A landscape with many valleys, sampled at points; each row gives a point and its height.
From any point a ball rolls to the lowest of the 2 points nearest to it. It stops when none of these is lower. Distance is the straight distance between rows; heights are no part of it.
J_71: [-52 -23  -1 -27 -21  -7  16 -18  10  25  -4  13 -17 -19  -1  -6   0   9
 -25  14   7 -10   7   8]  h=54.4
J_574: [ 29  20 -12 -10  -9 -12 -15  26  -5   6   7  55   7  42  16   8  20 -12
 -19  -4  10  10  12   6]  h=34.9
J_383: [-29   7 -22 -26 -21 -24  -2 -15  16   9  -5   4 -18  -5 -13   3   6  -4
   2  40  18  -7   5  -3]  h=64.9
J_84: [-34 -24  23  -2 -19  35  12 -11 -13  31   7  21 -10 -13  -5  -7 -18  -7
 -14 -11 -14  -8 -17  26]  h=58.1
J_296: [ 27  -9   2   5 -27  16 -17  34  -3  -6  13  10   7 -18   9   9   5  55
 -21 -20   6 -27   6  16]  h=32.3
J_333: [-17  15  12  -6   7   3   7  15  -6  -7   1  58  11  48  13 -12  37 -26
  26 -10  13  -4  13  -1]  h=11.8
J_493: [ -1  -4   1  19  -2  20  -6  -4 -17  -1  26  -4  12 -33   4  18  -5  41
 -24 -17   7 -26  10  -5]  h=62.5
J_941: [-21  -8   4 -21 -34   9   6  35  -5  17  12  -2  -5 -16  -8 -29   3  28
 -19 -28   0  -5  -4  13]  h=30.6
J_28: [ 25   8  -5  28  35  -9   5   0   1 -16  16   2   8 -14  26  17   8  16
 -25 -15  10  -1  20  -2]  h=83.6
J_470: [ 32  24 -10   8   8 -12 -23  13   2 -16   4 -35  -2 -18  -8   8 -15  28
  -5   4  -3  -2  -2  20]  h=72.8
J_590: [ -5   5  -4 -14  11 -21  10  -4  10  12 -18 -22  -6  -9   0   3 -12  -5
  -1  25   5   5  -3 -17]  h=32.5
J_660: [ 12  -1  -1   2   3   8 -10  29   1   3  17  -9   7  -7  -1   2  -6  34
  12 -10  -4 -10  16   6]  h=43.4
J_967: [ -2  19  -2 -13  -1 -23  15   8  -7   1  -5  31  -7  38   6 -16   7 -48
  17  20  -1  12   8  -3]  h=20.1
J_415: [  8  23 -15 -19 -18 -44  18  19 -11   4   6  32   1  18  14  -3  11  -4
 -37  -7  17  21   6  -4]  h=48.8
J_285: [ 35  -6   7  -3 -22  25 -28  35  -1  -5  11  42  -8   9   5   1  12  18
 -15  -8  15 -14  -6  24]  h=23.0
J_44: [  9   3  -6 -14 -14 -20   0   3   2   9   5  61  -9  29  13   7  19 -25
 -27  18  13  14  12  15]  h=37.8
J_649: [ 22  36  -9   5   8 -41  25  13  -1 -11  -8 -13   9  11  12   8  -8 -25
 -13   7  15  19  -7 -24]  h=50.6
J_930: [ 18 -20  -6  16  26  20 -36  -9   8  -6   3 -18   5  -6  -2  12  11  34
  21  -2 -30 -19  32   7]  h=61.7
J_934: [-24  -2  -2 -20 -34  20 -10  21  -2  12  16 -16  -1 -20 -24 -12  -8  36
  -7 -10  -3 -16  -3  13]  h=33.5
J_606: [  2 -28  -8  22  25 -16   2 -46  22  -9 -61 -39   8  -1   1  14  21 -20
 -10  18 -17  21  -2 -32]  h=37.7
J_569: [  3  -3   2  -3 -12   3  15 -20   2  18   3  23 -22  -4   3  -6  -8 -28
  -1  27  12   8 -12   8]  h=49.1
J_549: [ 25  11  -6  -8 -12  16 -30 -10  -7   4   9  -1 -13  -9 -20  -2 -11   3
  17  26   0  -6 -14  13]  h=49.4
J_293: [ 18  -3   1  19  24  21  -9 -42 -19  -4  10 -11   1 -25  -1  16 -13 -10
  -3   9 -10  -2  -7 -13]  h=56.0
J_887: [-31  -3   2 -21   2  -8   8  32  -1   1   5  31   8  19  13 -19  27  19
   4 -21  14  -2  20  -4]  h=52.1
J_989: [  4   7  -9 -11  13 -32   9  -1  17  -1 -38 -46   8   4  -7   7  -6  -3
  -2  34   3   8  -8 -21]  h=37.1
J_463: [-12  -3  24  -1  -9   0  31  21 -12  18   8   7   2 -18  20 -23  -7  20
 -21 -33  -2   2 -11  14]  h=51.9
J_233: [ 40  15 -19  17  16   5 -39 -53 -17 -28  -1  -5  -6 -13 -15  14  12 -21
  18  33  -7  -6   3 -16]  h=66.7
J_614: [ -7  21  -5  -9 -15 -10  19  -3  -2   4  -7 -29   1  -2 -17   0 -21 -22
  17  21  21   9 -29 -30]  h=58.5
J_794: [ 19  34 -29 -15 -32 -25 -25  36 -11  -9  14  35  21  35  -1   7  21   6
 -16 -11  17   4  20 -14]  h=65.4
J_371: [ -9 -20   1   9  28 -32  27 -37  10   6 -57 -24   9   5  15  10   9 -22
   1  30  -6   9  -4 -32]  h=44.7
J_2: [-12 -25  22 -24 -51  29 -12  11  10 -21  10  30 -18  20 -18 -16  29 -11
 -22 -34  30   9  -8  14]  h=10.3
J_393: [-12 -14  23  -8   0   6  18  24  -1  32  -6   4  -4 -10  10 -19 -13   3
 -12  -7 -16   3  -5  28]  h=49.0
J_170: [ 14   2   5   0  -2  12  -5 -19  -7  15   6  -3 -14 -14  -9   2 -20 -15
  10  22  -1   2 -20  -5]  h=45.9
J_258: [  6  30  -7   1  -4  -8   9   4  -7  -7  14 -27   3 -15 -12   1 -18  -4
   2   2  22   5 -16 -26]  h=60.1
J_609: [  1  13  -5  -8 -15   8   1  34  -4  -4  26  -5   9  -5  -4 -11  -4  28
  11 -17  14   0   6 -13]  h=36.8
J_804: [  5  17  -5 -26  -8 -20  10  30   5  -1  -1  26 -10  35   6 -20  -5 -29
   6  12   3  26   3  11]  h=23.4
J_800: [  1  -1   8  13  17   1  13 -18 -14  13   8   1  -1 -30  16  12  -9   9
 -23  -7   8  -8   0 -10]  h=79.7
J_450: [ 11  20 -18 -21  13 -29 -21  11   6   0  -4   7   0  19  -7   6  14  -2
  14  27  -4   0  24  -2]  h=66.4
J_405: [ 32   8   1  -1   7   6 -18  16  -2   5  14  23  -4   3   2   1   6   1
  -1   5   9  -1   4  10]  h=8.4
J_793: [ 22   0  -1  -2  18  -5  -7  33  12  -3   3 -23   8   7   0  -6  -8  13
  29  -5 -17   8  17   6]  h=51.5
J_411: [ -9   6   3   0 -36 -10  27 -15   0  -2  14  27 -19   8   2 -11  -5 -48
   2  16  23  14 -16   3]  h=50.8
J_290: [-10  -8  -1 -17  -2  13  -4  -2   3  16 -17 -44   2   6 -29  -7 -33 -11
  34  22 -20   4 -28 -16]  h=46.0
J_102: [ 49  12 -11  21  22   6 -29 -32 -13 -20   7  -9  -4 -19  -4  16   1  -5
  -2  19  -7   0  -1  -2]  h=62.4
J_110: [  4  22  -3   8   7 -41  28 -21  -5   4  -8  24  -5  11  16   6  11 -40
  -4  28   9   1   8 -21]  h=54.1
J_666: [ -6  32   0   9   0 -47  31 -15 -16  -5   4  33   6   6  22   6  21 -22
 -20   4  21  -1  11 -25]  h=52.8
J_142: [-33   2 -17   6  30   0  -5  -9   4 -14  -9 -45  23   5 -11   8   2   3
  36  -7  -5  -7  14 -36]  h=34.0
J_519: [ 35  30 -11   0 -12 -12 -19  18  -7 -16  19 -13   0 -15 -12   8 -11  27
 -16   6  18  -1 -11  10]  h=71.0
J_330: [ 10  10   1  12  22 -26  19  -3  -3   3   1   0   1 -21  23   9   1  11
 -34  -4  13   7   7  -5]  h=81.5
J_406: [-19  10  10  -5 -12  -9  30   4 -14   9  12   2  -1 -22  11 -17  -5  16
 -22 -23  15   6 -15 -11]  h=54.0
J_515: [ 14   3   1 -13  -3  25 -30   8  -4   8   7 -12  -7  -1 -24 -13 -15  -3
  35  16 -19   1 -11  12]  h=52.3
J_860: [ 20 -35  11  17  13  34 -23  12  -5  16   0  15   5  -4  15  15  13  29
   6  -9 -24 -37  26  23]  h=35.7
J_274: [  1   4  21   6  -9  32  10  22 -15   5  28  11   7   2   3 -17 -15   0
  22 -28   4   4 -18   2]  h=25.7
J_610: [ 17  10  -6  14  24 -19   9 -30   4  -7 -10 -17   0 -17   6  20   1 -15
 -16  13   6   6  -4 -20]  h=75.9
J_999: [-15 -27  21  -6 -10  52 -20   7  -1  22  10  34 -12   8  -3 -10   7   0
   9  -5  -3 -18   0  22]  h=53.3
J_528: [-11  -5  12  -6  -2  16  -2  35   4  -5   3  56   7  42  18 -13  35  -2
  18 -26  17  -5   7   4]  h=19.2
J_924: [ 51  14  -6  20   7  -4 -22  21   5 -18  13 -13   2 -14   5  15  -4  38
 -13  -7  -5  -8  10  26]  h=75.3
J_730: [-40 -10  33  -3 -16  30  26 -17 -10  12   6  34  -6  -3  12 -17 -12 -10
   1 -25  -3   7 -28  24]  h=59.8
J_59: [  9   9  10  39  44  -8  18 -19  -6 -16   8  -4  10  -6  30  10   8  -9
  -3 -24   3   4   9  -8]  h=86.1
J_69: [-28   8  -2   4 -47 -27  38 -22   9 -20   2  33 -10  26   2 -17   2 -67
  11  18  23  10  -8   4]  h=51.1
J_342: [ -9   7  24   3   9   8  24  34 -10  -3  14  12  14  14  19 -26  -5   7
  29 -34  -3   8  -3   3]  h=33.1
J_524: [ 12   7 -27  14  36 -14 -39 -29  15 -27 -18 -32   3  -1 -14  13  25  -1
  21  10 -22   5  27 -18]  h=25.4
J_167: [-19   4 -11 -25 -32 -16   3   2  15  -6   4  37 -18  43 -16  -7  14 -46
   4  22  16  14  19  13]  h=52.4
J_712: [-17  -8  21   3  22  10  17  -8  -9  15 -10  -2   2   5   8  -9 -17 -15
  27 -10 -20   9 -20  -3]  h=38.2
J_41: [ 19  -9  24  13  -4  43  -2  14 -15  13  22  22  -3  -7   8 -10 -10   2
   0 -15  -4  -5 -12  18]  h=34.1
J_130: [-16 -30  -5  11  25  10  -8  -5   7   1 -27 -63  25   3 -29  12 -23   6
  12 -14 -50   0 -16 -11]  h=53.4
J_707: [ 13 -12   7 -12 -42  26 -25  25   9 -12  11  44 -16  11  -5  -9  28   1
 -29 -19  26  -3  -8  16]  h=15.4
J_811: [-30   5  -9 -21 -17  12 -18  13  -1  17   4 -29   4 -14 -34  -2 -22  29
  17   7  -9 -18  -7   4]  h=36.5
J_602: [-45   9  15  -8 -20  13  15  -7  -3 -12   7  49  -3  30  -1 -15  26 -30
  21 -10  25   1   5  -2]  h=63.4
J_287: [ 29   0   4   7  10  -9 -30   1   7  -5 -28 -53  -4 -19 -21   5 -18  18
   3  14 -38  -1 -14  29]  h=73.0
J_817: [ 13   3   1  -1  -6   6 -24   0  -8  10  -4 -39  -1 -27 -21   7 -27  19
  -1  12 -24 -14 -14  20]  h=74.8
J_169: [-12 -11  17 -21 -31  -4  18  21   9   6   4  28 -18   6   8 -29   5   0
 -32 -20  10  21  -6  27]  h=48.6
J_850: [-23 -28  27  -6 -31  49  -3  -3  -3  13  12  37 -17   0  -4 -10   5 -10
 -15 -13   6  -5  -9  33]  h=56.1
J_56: [ -3  -8   2 -24 -42   5 -11   6  20  -6   6  37 -24  28 -19  -2  10 -35
  -6  17  20  20   8  27]  h=53.1
J_242: [-40  -8  -2 -19 -11  15  -4   3   1  18   8   9  -5  -6  -8  -8   4  15
   2   0   9 -11   9  -1]  h=47.2
J_634: [-36 -24  25 -31 -38   5   4   6  15 -19  -3  39 -13  33  -3 -19  35 -13
 -18 -29  23  14  11  19]  h=14.9
J_157: [ -4 -15   7  -8 -46  34  -1  29  -9   7  22  14  -4  -6  -3 -22  12  36
 -18 -41   8 -15 -14   7]  h=26.2
J_420: [-13   2 -11  11  14  10 -11  -6  -1   0  11 -41  12 -15 -19  15 -17  21
  14  -6  -7 -13   2 -13]  h=43.5
J_353: [  3  13  -4 -21  -2 -23  13  14   4  10  -8   9 -10   5   5  -6 -10 -15
  -4  18   6  16  -1   2]  h=27.6
J_345: [ -3  24  17   5  13 -31  47   0  -7  -5 -19   9   5  11  30  -9  -6 -28
   8   3   9  16 -17 -10]  h=46.3
J_825: [ 18  21  -7  -5  27 -41  17  28   1 -11 -12 -11  13  26  13  -4  -4 -20
   3   3  -2  23   3 -15]  h=52.7
J_156: [ 15  15  -1  17   8   0   6  -2   3  -2   1 -44   6 -27  -4  12 -27  10
 -16  -2   3   5 -18 -10]  h=62.7
J_593: [  7   5  12   2  13  11   8  12  -7   6  10  30  -1  12  13  -9  11 -12
  19  -8   3   5   4   5]  h=22.3
J_78: [  7   1   9  17   5  -9  27 -10  -1  11 -16 -37   7 -21   4  15 -31  -2
 -27  -2   4  11 -33 -17]  h=65.1
J_893: [ 50   5 -10  17  30 -14 -16  12  19 -22 -18 -39  -5   3   1  -2  -5  -1
  10  -6 -32  25   3   9]  h=62.9
J_505: [-25 -16   3  -1  10  11   4  10  -6  16 -10 -53  21  -9 -26  10 -38  12
   6 -14 -38 -14 -19  -1]  h=50.4
J_201: [-19  17 -15 -22  -6  -6 -22 -13   5   6   5   3  -9  -5 -23   5   5  11
   9  34  16 -14   6  -5]  h=63.9
J_812: [  5   8 -35  20  33 -19 -24 -16  28 -30 -30 -55   7   8 -15   4  17   7
  13   3 -14   8  12 -16]  h=2.2
J_272: [  8  -8   2   5   0  33 -16 -28 -21  10  19  -7   2 -24 -17  12 -22   0
   4  10 -12 -13 -19  -2]  h=50.5
J_308: [ 14  14  -9 -15 -33 -19   9   3  -4  -1  17  36 -14  -3   4  -6  12   0
 -43   0  25  11  -9   4]  h=50.3
J_583: [-38   9  -7 -14  -5   1   6  -2 -11   4  16   6   9 -10  -4  -6  12  18
   5 -13  22 -10  11 -30]  h=44.6
J_164: [-45  -3   3 -27 -16 -12  18  11   1  -8  -2  35  -5  29   7 -23  27  -4
  -6 -11  20   5  17   3]  h=50.9
J_88: [ 27 -20  13  24  18  -9  12 -46  -1   9 -30 -15  -8 -19  14  15 -10 -28
 -12  20 -18  12 -22 -13]  h=71.5
J_654: [-19 -17  12  16  12  13  16  -6 -16  19  10 -13  14 -32   3  14 -27  15
 -23 -27 -22 -17  -9   2]  h=90.7
J_801: [ 17   3 -10  -9   7  -3 -24  21   3   6   7  54   4  33   9   9  33  -8
   4   7  11  -8  24   0]  h=30.5
J_596: [  8  11 -11 -22 -31 -24   7   8   1   8   7   9 -17 -21  -4  -7   1  22
 -43   5  15   7  -6   7]  h=51.7
J_359: [  1 -10  -6   5  26  11 -18  -1   5  -2   8 -10   9  -2  -1   7   6  22
  26  -3  -8 -14  26  -5]  h=52.2
J_892: [ 19 -25  -8  34  15  29 -25 -17  -3  -6   2 -30   4 -21   5  25  -5  34
  -7 -17 -51 -27  23  31]  h=66.3
J_852: [-15  -4   7  14  -9  25  13   5 -25   4  33   1  17 -20   9   5 -10  33
  -4 -42  10 -15  -5 -16]  h=59.0
J_268: [-26 -12   7   1  25 -32  38 -26   7  14 -38  -2   2   3  31   1   3 -18
   6  21   4   0  -7 -17]  h=48.5
J_286: [-34   6  -7  -8  19  -1   5   5   0   3   6 -19  15  -4  -3  -2  -1  11
  22  -5   9  -9  13 -29]  h=41.0
J_468: [  8  32 -23  12  34 -41   7  10   3 -23  -1 -11  19  23  13  15  18 -13
  -3  -4   3   4  32 -29]  h=53.5
J_83: [  6 -16  -6  -9  10  -3 -16 -42   2  14 -11  20 -19  -3  -2   3  15 -25
  22  44 -17  -3  12  -8]  h=62.0
J_933: [ 52  -4  -8  21   2  13 -44  13  -6 -25   2   8   4   0   3  26   9  51
   2   4   1 -38  19  33]  h=78.1
J_925: [ -9  17 -12 -13  -3 -12 -19  -6  -3   2   8   0  -1 -19 -11   7   9  31
 -11  16  21 -14  14  -6]  h=62.2
J_203: [-39 -10   4 -21 -30 -16  26  -3  12 -10  -2  34 -15  31   5 -16  11 -42
  -1   8  18  19  10  19]  h=51.8
J_615: [-51  -7  -6 -22 -39 -16  42 -12   2  11 -13 -13  -8  -9  -3 -16 -21  -5
  -7   4  23   3 -28 -17]  h=56.5
J_714: [ 22  22  11  22  15 -33  37  -6  -3 -14 -25 -18   9  13  16   4  -2 -42
  -1   5   6  17 -19 -26]  h=48.4
J_46: [ 28 -14 -10  32  11  22 -26  -8  10 -16 -19 -64   5 -18 -24  11 -25  12
   4 -21 -58   2 -17  17]  h=31.7
J_970: [-31  15   0  -4 -10 -30  34 -15  -9  -2   1  34  -3   2  19 -10  20 -14
 -14   3  25   3   6 -16]  h=51.6
J_564: [-44 -33  15 -23 -42  -7  28 -16  19   4  -3  26 -28   2   4 -19   5 -19
 -21   1  16  14   5  30]  h=52.0
J_563: [ -9  12 -17 -32   4 -31 -11  13  11  10  -5  23  -5  14   3   3  19  10
 -11  26   9   0  29   3]  h=65.2
J_882: [ -1  11 -20  15  30 -10  -2  -2  13 -17 -11 -55  14  -1  -8   9   2  -1
  13  -5  -1   6   6 -24]  h=23.1
J_243: [ 10  18 -13  -3  24 -33   5  27  -1  -7   7  13  17  21  20   9  14  11
  -8 -10   6   8  33 -12]  h=49.7
J_232: [-14   3  22  32  42   5  23 -27 -10  -7  -2  -7  18  -6  27   6  -7  -6
  13 -33 -13   3 -11 -11]  h=88.0
J_238: [-12  -5  -4 -25 -36  24 -20 -11  14   2  11  27 -26   6 -25  -4   9 -15
  -1  26  18  -1   3  20]  h=54.2
J_3: [ -5 -19   1 -13   3  23 -18 -33  -1  24   2  21 -23   0  -8   0   3 -17
  18  33 -10  -6   2   9]  h=58.6
J_508: [  5  11   1  15  15  -7  10 -35 -15   2  12   9  -5 -27  12  19   4  -9
 -16  12  16  -8   0 -22]  h=77.9
J_506: [ -3  19 -27 -28 -34 -20 -24  24   1  -7  10  41   1  31  -9   5  36   7
 -24  -4  27  -3  20  -7]  h=64.7
J_766: [ -3 -17  -7 -13 -27  30 -19 -35   6  11  11  31 -29  -3 -15   6   1 -20
   1  41  11 -14  -4  21]  h=55.5
J_386: [ 41   4  -6  -5 -37   6 -31  40  -3 -12  13  29  -1  -4   1   3  15  46
 -33 -19  19 -19  -5  17]  h=30.4
J_643: [-43 -21   7 -17 -29   3  15 -25   7  15   4  37 -22  -9   3  -8  15  -7
 -24   6  20   1   5  12]  h=53.2
J_699: [-16 -15  -2  11  28   5  10   6  13  -3 -34 -70  27  11 -10   1 -22   6
  12 -13 -22   9 -11 -19]  h=56.7
J_836: [ -1 -32   7  -3   2  46 -37   6  -2  20   8  24  -3   0  -4   8  12  20
  15   5 -16 -36  14  16]  h=47.1
J_772: [-50 -14 -10 -23 -25  -7  20 -15   6  24 -10 -12 -12 -18 -10  -1 -18   6
 -11  16  10  -5 -12  -6]  h=55.6
J_604: [ 34 -15  19  25  15  32  -5   9 -14   6  15 -17   5 -16   1  -2 -27   3
  14 -22 -33   0 -11  16]  h=33.2
J_573: [-37  -2 -20 -22 -22 -32  20 -17  19   6 -16  10 -11  15  -4  -8   4 -37
  15  45  18  -6   7 -14]  h=65.5
J_736: [ 14   2  -3  12  -1   9 -23 -14  -2   0 -14 -67   8 -18 -33  16 -38  13
   0   5 -28  -2 -37   5]  h=76.2
J_871: [ 41 -10   6  34  25   6  -1 -40   0  -7 -18 -22  -4 -17   9   8  -9 -28
  -7  -1 -18  22 -21 -15]  h=68.9
J_539: [-29  -6   1  -5   2  11  10  14  -7  15   9 -33  15 -16 -14   1 -31  19
   9 -19 -14  -9 -10 -10]  h=48.1
J_399: [ 10   1   3   0 -28  27  -2  35  -8  -5  32  13   7  -8  -1 -18   4  32
  -1 -35  15  -7  -8  -4]  h=31.2
J_626: [  4  -7 -12  18  34  -1 -23 -42   7 -16 -18 -30   6  -5 -10  12  16 -16
  18   7 -21   4  11 -34]  h=5.6
J_398: [ -1  -9   7 -11 -13  39 -23  13  -9  22  16  -1  -5  -3 -22  -7 -16   7
  20   3 -16 -12  -5  18]  h=55.1
J_313: [-25 -18  11 -25 -36  -6  26  10  15  13  -4   6 -26  -5  -1 -27 -14 -12
 -23   4   3  18 -11  31]  h=51.0
J_491: [ 32 -22   9  19   2  24 -13  32   3   1  12  17   4  -8  25  19  12  43
  -5 -16  -6 -32  26  16]  h=18.1
J_568: [-16 -12  -5  20  42  -6  19   7  18 -20 -33 -63  22  19  10  -4  -4   1
  18 -24 -18   9   4 -21]  h=60.3
J_53: [  1 -22 -17  35  25   3 -14 -59  11 -18 -39 -38   9 -10 -15  16  11 -20
  -1   1 -26  16  -9 -37]  h=26.7
J_806: [ -9  22 -24  -1  24 -27 -10  -9   4  -9   6 -17   8 -11  -3  20  14  17
  -6  13  17 -13  25 -17]  h=59.1
J_671: [-28   9 -14 -20 -26 -20  30   0  11   5 -18 -26  -2  -6  -9  -8 -21 -10
   0  23  23   7 -24 -25]  h=57.4
J_139: [  4  16 -19  21  23   3 -18 -10   7 -21  16 -38  13 -13 -11  19   1  17
  11  -5   5  -9  11 -13]  h=35.6
J_449: [ 40   4 -13  14  24 -18 -43  -1  17 -24 -22 -42  -9  -5 -12   2  -3  23
  14   6 -32   5  10  28]  h=69.0
J_918: [-10  11 -22 -29 -18 -17 -17  18  12   3   5  25  -3   7  -8   0  28  25
 -20   9  21  -8  21   3]  h=64.0
J_179: [ -9  16  19  -5  14 -24  41  24  -6  -3  -5  10   7   7  28 -21  -8   0
  -2 -21   9  20 -13   0]  h=43.3
J_187: [-47  -1  -1 -23  -4   5  11  -4   7   9   0  24  -9  10  -1 -17  13 -13
  16   8  15   0  16  -4]  h=49.2
J_331: [ 64  13  -6  17  12   1 -46   6  -6 -25   8   1   1   1   1  18   7  32
  -3  11  -3 -12  12  32]  h=78.3
J_409: [ 37   1   1  29  20   9   3 -15   1  -7  -9 -47   2 -14  -5  10 -23 -12
 -11  -2 -16  17 -30 -12]  h=65.8
J_865: [ 23 -10  -4  15  19 -19   1 -41  14   4 -36 -31  -4 -19   4  19  -1  -9
 -15  28 -11   9 -10 -14]  h=73.8
J_888: [ -6  -2  -6 -12  19  -6  -3  -1   9   1 -33 -54   9   5 -17   2 -13  -4
  29  22 -15  10 -10 -26]  h=42.3
J_906: [ 36  33 -19  -5  -6 -23  -9  48 -10 -12  20  14  21  28   6   6   3   3
  -4 -14   8  15  17  -5]  h=66.9
J_835: [  8 -12  20 -11 -12   4   7  24   4  21   2  29 -22  -4  11 -15   0  -3
 -26  -1  -2   7  -2  38]  h=45.4
J_443: [ 21  -4   8  -7  -5 -14  11   4   3  19   0  44 -22   4  25  -7   1 -17
 -23  19   4  14   2  23]  h=41.2
J_782: [ 13 -15   6   4 -21  51 -30  15 -17  12  16   2   3 -19 -12   8 -13  25
   4  -5 -20 -35  -6  29]  h=58.0
J_21: [ 13  -9   3   6  -9 -11  16 -19   9  21 -32 -47   2 -19 -10  19 -30   3
 -21  28   3   5 -36  -9]  h=67.0
J_984: [ 34   5  -7   5   8  -2 -24 -41  -8  -6  -6   7 -12  -8  -8   3   9 -32
  23  38 -14   4   0 -17]  h=65.3
J_511: [ 38 -18   6  27  15  28 -18  -5  -2  -8  -2 -40   5 -12 -12   3 -25   2
  16 -15 -48   4  -9   6]  h=15.5
J_414: [-30   4  10   5  -8  25  10 -29  -8   5  11  42  -8  18  -1  -9  16 -44
  29  13  11  -3  -3  -3]  h=64.5
J_680: [-43  -1   2  -9   3 -27  41 -24   2  10 -17  19  -6   0  24  -7   4 -19
   0  13  13   0  -3 -13]  h=50.7
J_663: [-33  10  30  -2 -10  10  32 -11  -5  -1   3  36  -6   6  16 -18  -2 -21
  10 -14  10  14 -23  12]  h=61.3
J_778: [ 39  11  -6   7  30 -24   3  33  17 -17 -15 -38   8  18   6  -4 -10 -13
   8  -7 -18  26   2  -2]  h=57.5
J_138: [-15  10  18  14  -6   8  28  -4 -24  -3  25  19   9 -23  19 -14  -1  18
 -12 -45  17   1 -20  -9]  h=56.2
J_910: [-10 -12   9  31  30  14  16 -21 -15   2   1 -27  19 -18   6  15 -26   5
  -3 -32 -19  -3 -14 -10]  h=89.5
J_452: [ -8 -31   5  -4 -13  -4  24 -26   5  29 -36 -41   9 -10 -14  15 -32  -3
  -8  30 -16   0 -41  -7]  h=68.2
J_722: [  4 -28 -12  25  27  21 -38 -37   2  -4  -5 -29   7 -18 -10  18  -1  23
   8  -9 -49 -19  24  10]  h=70.9
J_554: [  7 -13   8   5  38  -5   1  12  10   1 -17 -31   8   4   9  -9  -8   4
  21  -7 -28   7  15  -5]  h=58.4
J_133: [ -9  24   0  -4 -17 -16   6   6  -7  -7   5  56   2  48   4  -5  28 -48
   4   4  15   3  16  -6]  h=16.9
J_288: [ 10  11 -17   7   1  22 -39 -10 -11 -19  22 -12  11  -9 -21  20   6  37
  22   6   9 -26  15  -4]  h=70.7
J_417: [  0  21  -1  -8   8 -29  20  22  -7  -4   6  19   8  10  18  -9   8   4
 -12 -14  14  14  14 -10]  h=46.7
J_245: [  3 -18   0  26  52 -10  11   0  20 -13 -37 -45   8  12  19 -11   0  -3
  12 -22 -36  20  12  -4]  h=65.0
J_586: [-32 -14   2 -18 -57 -29  33 -14  20 -28   1  26 -14  21   1 -21   3 -52
  -8   0  29  24   0  14]  h=51.4
J_653: [ 43  36 -12   6  -1 -25  -5  29  -6 -17  25  -6  11   3  -2   7  -8  -1
  -8  -3  12  16  -1  -7]  h=68.8
J_309: [-24 -18  19 -17 -21  15  -1  31   9 -14   0  53  -1  34   9 -18  42   2
  -5 -41  21   3   5  12]  h=19.9
J_291: [ 10  34 -20  12  18 -32  -6  -3  -8 -20  13   2  16   5   1  20  26  -4
 -11   9  17  -9  30 -29]  h=55.8
J_525: [ -1 -13   3 -19  -7  19  -8  -1   8  22  -9 -14 -16   7 -22 -18 -22 -23
  35  23 -22  11 -20   8]  h=48.9
J_622: [ 22 -15  -1  20   2  35 -28   4  -8   3  17 -18   7 -20  -5  20 -15  35
   3 -10 -32 -30  15  24]  h=61.8
J_780: [ 30   8 -16  22   8  15 -47 -10 -10 -32  11 -17   4  -6 -15  26  10  56
  17   6   4 -35  17  28]  h=74.5
J_45: [ -1  -6   0 -11  -9  15 -15  27   5   4   9  53  -4  24   5  -4  32   0
   4  -7  24  -9  13   4]  h=25.0
J_325: [-14 -15  17  -1  22  19   4   9  -5  18   3  11   2   6   7 -12   0  -5
  26  -5 -17  -4   5   5]  h=31.8
J_527: [ 46 -16  24  21  10  31  -6  23  -8  10  15  11   4  -6  15  -6 -10   7
   4 -13 -20  -5  -1  23]  h=44.2
J_913: [  3  -4 -14  20  12  23 -24 -13  -7 -11  24 -13  14 -22  -2  29   3  42
  -1  -8   4 -29  23  -8]  h=66.8
J_154: [-12   5  20   2  28 -11  30  31  -5  -7  -5 -10  15   9  27 -17 -11   8
  18 -25  -5  12   2   1]  h=38.9
J_453: [-10 -14  14   2   3  14  19 -16 -13  20  -6 -18   3  -5 -12   0 -33 -19
  14  -2 -13   5 -37 -11]  h=41.8
J_482: [-50  -3  25 -15 -27  21  20   0  -2 -12   8  34  -8  17   0 -27  13 -16
  13 -22  17  14  -9  11]  h=62.6

Call two points neighbours if one is among the 2 nearest of the other. Go from one point of each pair to the other, from neighbour to neighbour, staying as low as possible. Name the highest point that can't be avoided.
J_626 / J_528 -> J_887
J_405 / J_528 -> J_285
J_333 / J_491 -> J_296
J_626 / J_157 -> J_539
J_274 / J_511 -> J_527
J_2 / J_333 -> J_309
J_626 / J_812 -> J_524
